Points on a hilly landscape, in no order, each with its height.
A ball rolls from a point to the lowest of its 2 nearest points, and stops where none of them is lower. Distance is the straight distance between rows; heights are no part of it.
k636: [ 99  80 199  99  72 141 126 109 127 126 129  83 163 156 159 136 123 205
 105 182 128 166 125]  (h 452)
k853: [107 100 159 156 122 119 172 129 123 171 137  88 125 137  81 142 134 111
  85  94 155 128 154]  (h 454)
k20: [150  97 112 140 145 120 107 140 164 104  72 113  96  89 128  99 122  94
 154 148  82 153  75]  (h 576)
k650: [115  70 147 161 143 105 188 118  70 116 166 121  55 116 112 134 155  82
  74 123 108 173 120]  (h 636)
k158: [170 107 127  88 158 221  96 121 141 106 133 154 105 136 140 160 125 108
 130 151 124 102  91]  (h 264)
k508: [126 136 121 176  70 134 162  96 117 122 129 115 142 118 128 125 119 134
  86 161 160 120 163]  (h 848)
k651: [112 148 173 162 107 143 166 140 154 121  97 100 113 115 118 116 152 140
 148  88 111 173 143]  (h 362)
k824: [130  47 102 121 137 173 108 107 116 157 141 114 136 146 104 155 108 142
  87 163 138  99  94]  (h 359)
k746: [116  36 117 131 152 168 140 105 112 156 173 101 145 171 133 154 122 148
  78 139 168 128 125]  (h 412)
k659: [100 106 151 104 111 129 160 125  90 192 190 151 132 154  92 151 137 162
 103 139 150  97 127]  (h 360)
k660: [132 171 105  59 175  90  92 145  91 144 162 179 134 150 133 140 125 110
 159 102 138  88 117]  (h 325)
k621: [144 189 128  71 126 117  86 120 100  54 148 182 140 147 184 125 106  99
 152 159 131 104 129]  (h 398)
k534: [ 94  74 128 144 116  99 164 103  65 145 158 103 150 150 113 159 120 139
  58 186 171 114 116]  (h 269)
k655: [107  91 186 140 151 106 163 122  78 123 151  85  88 154 106 165 150  89
  90 133 115 166 112]  (h 595)
k147: [133 126  82 136  93 171 119 105 149 125 122 155 153 110 170 107 110 189
 132 164 133 131 123]  (h 357)
k601: [155 143  86 120 182 115  78 154 115  88 106 120 115 112 162 115 135  74
 149  79 100 172 148]  (h 622)
k656: [144 109 157 120 170 214 119 135 170 159 110 101 126 147  92 164 133 121
 146  66 138 107 139]  (h 121)
k627: [159 100  91 119 150 187 102 124 146 152 128 152 136 127 125 137 104 136
 133 152 134  97  89]  (h 314)
k284: [121 134 149 169 131 154 164 122 146 150 117  85 134 133  75 154 152 102
 112  78 165 105 169]  (h 507)
k679: [133 145 195 118 138 197 125 115 142 112 144 106 121 146 137 182 152 134
 129  96 126 144 171]  (h 263)
k241: [161 137 139  90 176 197 108 111 132 118 166 166 101 149 128 169 125  87
 133 112 138  75 110]  (h 193)
k184: [137 146  82 110 129 132  90 125 123 122 128 173 159 129 179  99 109 173
 148 125 122 145 125]  (h 324)
k902: [124 135  94 109 127 144  81 148 166 128  92 133 168 124 160  93 111 182
 181  99 122 160 124]  (h 294)
k362: [ 98  98 124 111 101 134 151 143 133 205 166 157 146 144 102 117 124 193
 117 113 139 106 118]  (h 390)
k347: [106  95 110 146 172 118 136 165 156 184 133 113 106 110 113 106 145 129
 151  40 109 146 126]  (h 567)
k327: [ 90 165 103 140 134  82 122 158 113 148 121 125 154 130 136 106 137 150
 157  44 137 168 175]  (h 312)
k915: [136 123 194 107 147 173 144  99 103 114 182 126  96 157 152 192 156 118
 104 121 124 140 150]  (h 346)
k77: [ 98 115 177 155 105  99 181 154 141 143 109  90 114 126  73 106 142 127
 115  87 109 165 146]  (h 401)
k32: [104  89 135 138 106 103 184 120  65 145 183 141 126 138 120 140 128 141
  70 171 144 119 131]  (h 318)
k280: [113 145 190 131  83  80 164 118 106 119 129 144  87 126 102 126 147 123
 125 179  86 160  98]  (h 532)
k65: [158 167  80 129 121 146  85 122 139  45  99 150 144 115 200 110  97  95
 138 185 134 113 129]  (h 221)
k254: [118  51 113 171 141 127 182 131 100 156 160 112  72 110 115 116 149 105
  79 107 117 160 130]  (h 626)
k425: [110  97 197 122 122  79 164 122  71 112 128 116  66 140  96 159 148  96
 111 173  79 175  82]  (h 557)
k351: [158 152 118 142 113 192 104 100 157  49 102 130 116 102 196 132 120 120
 143 157 121 141 150]  (h 130)
k502: [131 146 169 140  64 107 147 104 116 100 122 139 112 121 128 125 132 142
 112 182 100 162 112]  (h 514)
k823: [150 101 125 148 147 113 123 151 161 155  92 112 114 104  76 124 128  89
 137 129 107 124  94]  (h 545)
k905: [141 156  80 147 164 142 134 100 127 149 149 138 121 114 106 141 151  91
 113 121 170  53 139]  (h 777)
k272: [ 94 164 112 151 120  57 139 135  96 128 137 152 121 117 154  94 138 150
 142  92 122 189 157]  (h 344)
k518: [116  82 142 133 127  95 143 140 136 166 119  93 122 137  55 137 119  94
  92 128 129 106  98]  (h 506)
k52: [105 125  99 112 113  49 115 171 126 171 123 126 175 120 129  74 119 173
 156  76 115 165 141]  (h 278)
k195: [132 100 186 107 142 208 133 122 149 143 125  91 132 172 113 180 148 143
 135  78 135 129 154]  (h 194)
k496: [127 202 121 116 114  96 112 142 151 132  95 139 167 137 111 114 120 131
 165 147 155  88 120]  (h 158)
k149: [158 152  80 115 145  69  90 147 106  71  76 144 121 100 145 102 107  78
 142 196 117 135  90]  (h 309)
k427: [145 107 135 121 153 203  99 149 200 138  85 105 149 126 103 129 113 133
 159  95 125  92 109]  (h 198)
k121: [142 147 112 171 179 144 142 119 148 138 136 118 107 111 108 142 154  76
 120  71 163  92 154]  (h 735)
k460: [143 125  81 103 105  59  74 174 128 161  88 115 188 110 125  84  95 154
 155 115 110 153 143]  (h 250)
k782: [147 150  95 177 197 136 113 131 144  88  92 105  90 102 147 119 140  64
 150  74 109 150 153]  (h 654)
k951: [156 125 172 122 146 156 119  84 111  69 138 109 105 154 124 190 128  65
  99 179 124  94 127]  (h 413)
k834: [164 136  69 134 129 122  92 137 127  54  83 151 129 106 173  99 105  93
 137 193 108 136  98]  (h 270)
k55: [162 149 114  40 124  66  60 199  86 110 102 165 145 138 125 122 109 103
 168 156  99 131 106]  (h 363)
k585: [110  70 106 164 174 135 161 142 126 168 159 132  82 105 122 106 150 113
 125  55 120 158 120]  (h 593)
k728: [135 139 100 148  79 127 145  83 105 141 154 141 148 120 125 132 127 147
  96 176 170  79 144]  (h 830)
k24: [135 170 176 112  73 164 137 124 166 118  79 116 158 130 110 123 112 168
 147 163 126 118 131]  (h 245)
k723: [138 162 127  86 197 135 118 124 118 148 172 172  94 148 112 165 137  88
 146  95 137  74  97]  (h 271)
k566: [111  77 163 125  40 142 136 112 141 138 129 114 148 117 162 103 116 210
 109 151  99 184 135]  (h 415)
k416: [150 142 117 176 170 167 131 110 152 103 109 101  89 113 126 135 153  67
 118  94 119 136 155]  (h 689)
k573: [121 161 111 192  90 120 161 111 153 131 106 111 147 106 115 108 134 138
 118 125 153 124 174]  (h 868)
k720: [148 164 172 116 121 132 136  78 115  78 154 136  94 136 120 173 134  70
 112 183 119  77 127]  (h 471)
k683: [154 177  97  61 141 114  61 145  95 108 133 164 162 149 153 134 106 107
 163 120 130  96 152]  (h 358)
k473: [ 97 100 149 133 141 102 145  87 104 127 143  81 151 171 117 176 119 127
  80 203 169  91  97]  (h 174)
k893: [104 104  65 158 122 116 146 144 150 174 153 138 163  99 146  76 119 178
 120  93 151 126 149]  (h 486)
k119: [155 145 148 122  82 207 118 110 154  86  86 105 146 122 145 146 117 146
 141 152 129 127 155]  (h 214)
k393: [122 144  82 203 141  97 141 125 139 119  96 108 138  97 135  99 146 108
 127  95 141 149 174]  (h 892)
k194: [120 178 127 114 146  94 112 135 103  93 151 164 116 137 157 125 134 129
 147  98 103 165 147]  (h 379)
k458: [123 179 169 109  73 117 139 140 153 130  97 139 143 146  93 122 124 157
 155 156 126 116 113]  (h 212)
k881: [ 88 105 110 165  96  99 173 149 163 176 131 124 152  96 120  66 115 180
 119  94 134 151 146]  (h 451)
k492: [154 162 102  80 136  50  83 177  90  81  84 148 128 131 134 113 109  87
 162 166 102 145  97]  (h 341)
k53: [114  91  57 133 155 107 117 169 156 204 145 133 158 110 133  86 124 180
 135  81 147 105 119]  (h 518)
k265: [119 126 209 117  58 114 139 113 106  98 107 105 148 131 135 146 133 175
 112 209 102 157 127]  (h 488)
k832: [136 178 101 121 113  67  90 157 154 135  63 118 184 125 119  93 106 146
 160 132 143 125 130]  (h 210)
k202: [119 159 186 104 139 157 156 110 100 130 205 158  86 141 148 163 161 127
 127 118 109 133 138]  (h 406)
k849: [127  99 122 141  55 172 131 116 162 143 123 126 156 109 158 100 111 210
 122 155 118 157 137]  (h 389)
k102: [133 140  78 154 124 141 144  87 111 142 168 163 130 107 122 133 141 120
 107 135 177  68 137]  (h 806)
k969: [104  85  96 126 163 100 124 172 170 209 147 119 126 122 102  91 132 159
 145  51 134 126 121]  (h 546)
k584: [107 174 139 121 147 113 144 111  99 123 207 185  89 141 162 141 150 143
 148  98 121 137 141]  (h 420)
k947: [144 205 131  87 132 100 113 114 127  70 124 177 129 141 150 128 115  83
 151 173 137  79 113]  (h 433)
k188: [131 104 153 133 167 145 129  77 109  92 134  69 127 170 140 196 134 102
  91 185 155 112 109]  (h 308)
k642: [142 130 109 109 141 179  85 164 200 126  63 113 166 121 145 102 103 157
 183 105 122 112 113]  (h 254)
k314: [113 139 149 130 118 137 125 145 165 134 101 126 131 128 129 105 133 167
 163  92 107 161 132]  (h 329)
k865: [142 111  81 135 169  89  91 153 124 108  88 119 109  97 159  94 120 104
 163 106  95 167 104]  (h 599)
k874: [136 188 154 110 126 119 129  97 119  98 158 174  97 135 123 153 129  83
 141 174 121  76 104]  (h 469)
k744: [ 91  98 145 137  75 101 166 153 132 181 154 129 141 110  97  95 123 182
 102 117 137 131 137]  (h 418)

Call two points neighbours if one is among the 2 nearest of the other. Go from one point of each pair to the other, from neighbour to neighbour, staying as low as possible. Name the highest point that can't be avoided.
k351 and k473 => k746
k656 and k473 => k584
k241 and k496 => k55
k351 and k496 => k24

Where does a ball stop that starts at each point below?
k492 => k351
k874 => k241
k194 => k496
k636 => k656
k77 => k656
k655 => k656
k254 => k473
k893 => k473
k202 => k656
